A landscape with many peaks, sampled at points; each row gives a point and its height.
From any point a climber steps to the highest of the 6 points nearest to it. It stops when none of these is higher. Distance is the straight distance between rows; heights are no part of it.
<650>: [ 14  12 -10 -30 -28 -37  14  -1]  (h 413)
<557>: [ 50   2 -22 -12   9   7 -29  -3]  (h 487)
<713>: [ 16  13  -8 -28 -21 -25  -3 -14]  (h 278)
<339>: [  0  10  -3 -17 -15 -17   0 -18]  (h 702)
<849>: [ 20  -7  -5  32  12  12 -23  10]  (h 490)
<255>: [-18   6  26  14  13  17  32   9]  (h 511)
<667>: [-13   6   6  -7  -2  -3   2 -18]  (h 519)
<7>: [-47  -4  28  13   0   3  37  17]  (h 412)
<807>: [ 38  -1 -12 -13   1  -2 -17   1]  (h 425)
<544>: [-31   3  15 -15  -6 -13  27  -6]  (h 575)
<743>: [-14 -30   1 -12 -21 -28  23  37]  (h 661)
<526>: [  6 -41  -2 -11   7  -7 -22   3]  (h 328)
<39>: [ 23   4  -7  23   4   8 -21  -2]  (h 671)
<60>: [ -9   7   1   7  23  34 -16 -18]  (h 501)
<125>: [-8 20 22 -6  9 14 33  2]  (h 609)
<688>: [ 13  14   2 -18  21  31   8 -17]  (h 462)
<665>: [ 14 -43 -16  -3  16   8 -48  -7]  (h 355)
<123>: [  3  10  -1 -21   7  16  -7 -30]  (h 354)
<668>: [-12   5  -9  36  19  33 -31 -15]  (h 376)
<702>: [-20   6  11 -22  -3  -3  19 -12]  (h 574)
<872>: [ 34 -31 -17 -14  23  15 -39  -1]  (h 468)
<196>: [ -1   8   0   1 -20 -26   7  -1]  (h 728)
<293>: [ 42   9 -12 -18  -6 -11 -17 -12]  (h 344)
<576>: [ -1   9   8 -37  -1  -2  13 -20]  (h 406)
<842>: [  2 -26  10   8  -2 -15   6  29]  (h 139)
<83>: [ -3  24  17 -19  -3  -2  44   4]  (h 610)
<634>: [  0  -1   5  26 -10  -9  -7   7]  (h 356)
<288>: [-6  3  7 35 -2  0 -8  6]  (h 324)
<515>: [ 21 -34   0  -3  12   3 -18   8]  (h 307)
<342>: [-40   6   4 -15 -27 -25  29   0]  (h 660)
<731>: [ 22   1  -5  -3  -9 -15  -4   5]  (h 370)
<719>: [ 13   0 -15  41  14  25 -34   5]  (h 662)
<436>: [-12 -42  -1  -9  -5 -20  -5  17]  (h 188)
<381>: [-34   3   6   9 -23 -26  18   9]  (h 240)
<524>: [ -6   5   0  18   6  16 -18 -14]  (h 648)
<286>: [-42  -5  23  27   1   1  12   3]  (h 449)
<38>: [ -5  10  15 -13  13  12  20 -10]  (h 599)
<153>: [ -1   7  -9  -3  15  24 -20 -25]  (h 474)
<283>: [21 36 -6  9 34 45  2 -2]  (h 318)
<640>: [-53  -5  18  14 -17 -13  31  11]  (h 203)
<347>: [ 39   1 -10 -26  -9 -24  -2   3]  (h 349)
<491>: [  5  18 -18 -47 -43 -43  22  -4]  (h 58)
<889>: [-19  34  23   2 -11  -7  56  15]  (h 382)
<478>: [ 18   6  -4 -16 -17 -26   6   3]  (h 573)
<27>: [ 15  41   6   4  11  27  22 -10]  (h 578)
<508>: [-11  50  17  -1 -13  -5  46  -6]  (h 608)
<798>: [ 12   8 -18 -34 -37 -42  25  15]  (h 202)
<32>: [-49   2  23  -1  -8  -3  54  20]  (h 136)
<865>: [ 31 -21  -4  -9   7  -4  -9   8]  (h 303)
<259>: [ 39   7 -21   9  14  13 -33  -6]  (h 508)
<22>: [-23   1  -5  51  25  33 -31  -5]  (h 327)
<252>: [  3 -23  -6 -29 -20 -33  19  31]  (h 127)
<167>: [ 17  16 -23  -3  10  18 -34 -29]  (h 450)
<517>: [-21 -38  -7 -22 -17 -28   7  25]  (h 46)
<864>: [ 15 -28  -3 -27   0 -19  -7  11]  (h 239)
<868>: [ 33 -32 -13 -20  18   5 -30  -2]  (h 460)
<355>: [-27   1  11  25   7  17  -5  -9]  (h 461)
<637>: [-31   0  10  19 -13 -17  10   1]  (h 291)
<869>: [ -8   7  -5  16  40  49 -14  -7]  (h 345)
<595>: [-17   1  -4   1 -37 -36  27  29]  (h 34)
<533>: [ 13 -19  -3 -16  -9 -25  10  22]  (h 207)
<659>: [ 16  -3  -2  45   9  18 -25   9]  (h 500)
<609>: [ 32  -3 -17  22  13  22 -34   4]  (h 541)
<745>: [ 14  11  -7 -13  -9  -7 -12 -17]  (h 707)
<265>: [ -4  11   1  -1  -1  -5 -11 -19]  (h 353)
<82>: [ 11 -42  -7  16  22  16 -35   7]  (h 252)
<783>: [-26   3  24   3   8   7  25  -1]  (h 539)
<455>: [-24  -3   7  43  13  24 -17 -10]  (h 369)
<64>: [ -2   0  -8  53  15  27 -31   3]  (h 480)
<616>: [  2  10 -14  18  10  22 -29 -19]  (h 495)
<732>: [-28   0   0  15 -36 -30  27  27]  (h 43)
<550>: [-3 11 14  3 24 31 11 -8]  (h 548)
<784>: [ 30   2  -9   9   1   1 -20  -6]  (h 466)
<461>: [-13  16  -7 -45 -28 -28  21 -15]  (h 618)
<691>: [ 6 34 15 -2  3 14 33 -3]  (h 628)
<744>: [-28   9   5 -38 -20 -20  33  -6]  (h 583)
<326>: [  4 -45  -4   4   8  -4 -30   5]  (h 232)
<159>: [ -1  14 -17   6  28  41 -31 -18]  (h 204)
<462>: [  4 -28   9  23   2  -5  -3  24]  (h 134)

Two climbers start at each pair of points below. Name the first point that both come to, or write -.
<798> and <347>: <196>
<286> and <22>: -
<807> and <167>: <259>
<869> and <64>: -
<868> and <82>: <39>

For each start below, name the point where the climber stops.
<491>: <196>
<688>: <691>
<650>: <196>
<326>: <39>
<515>: <39>
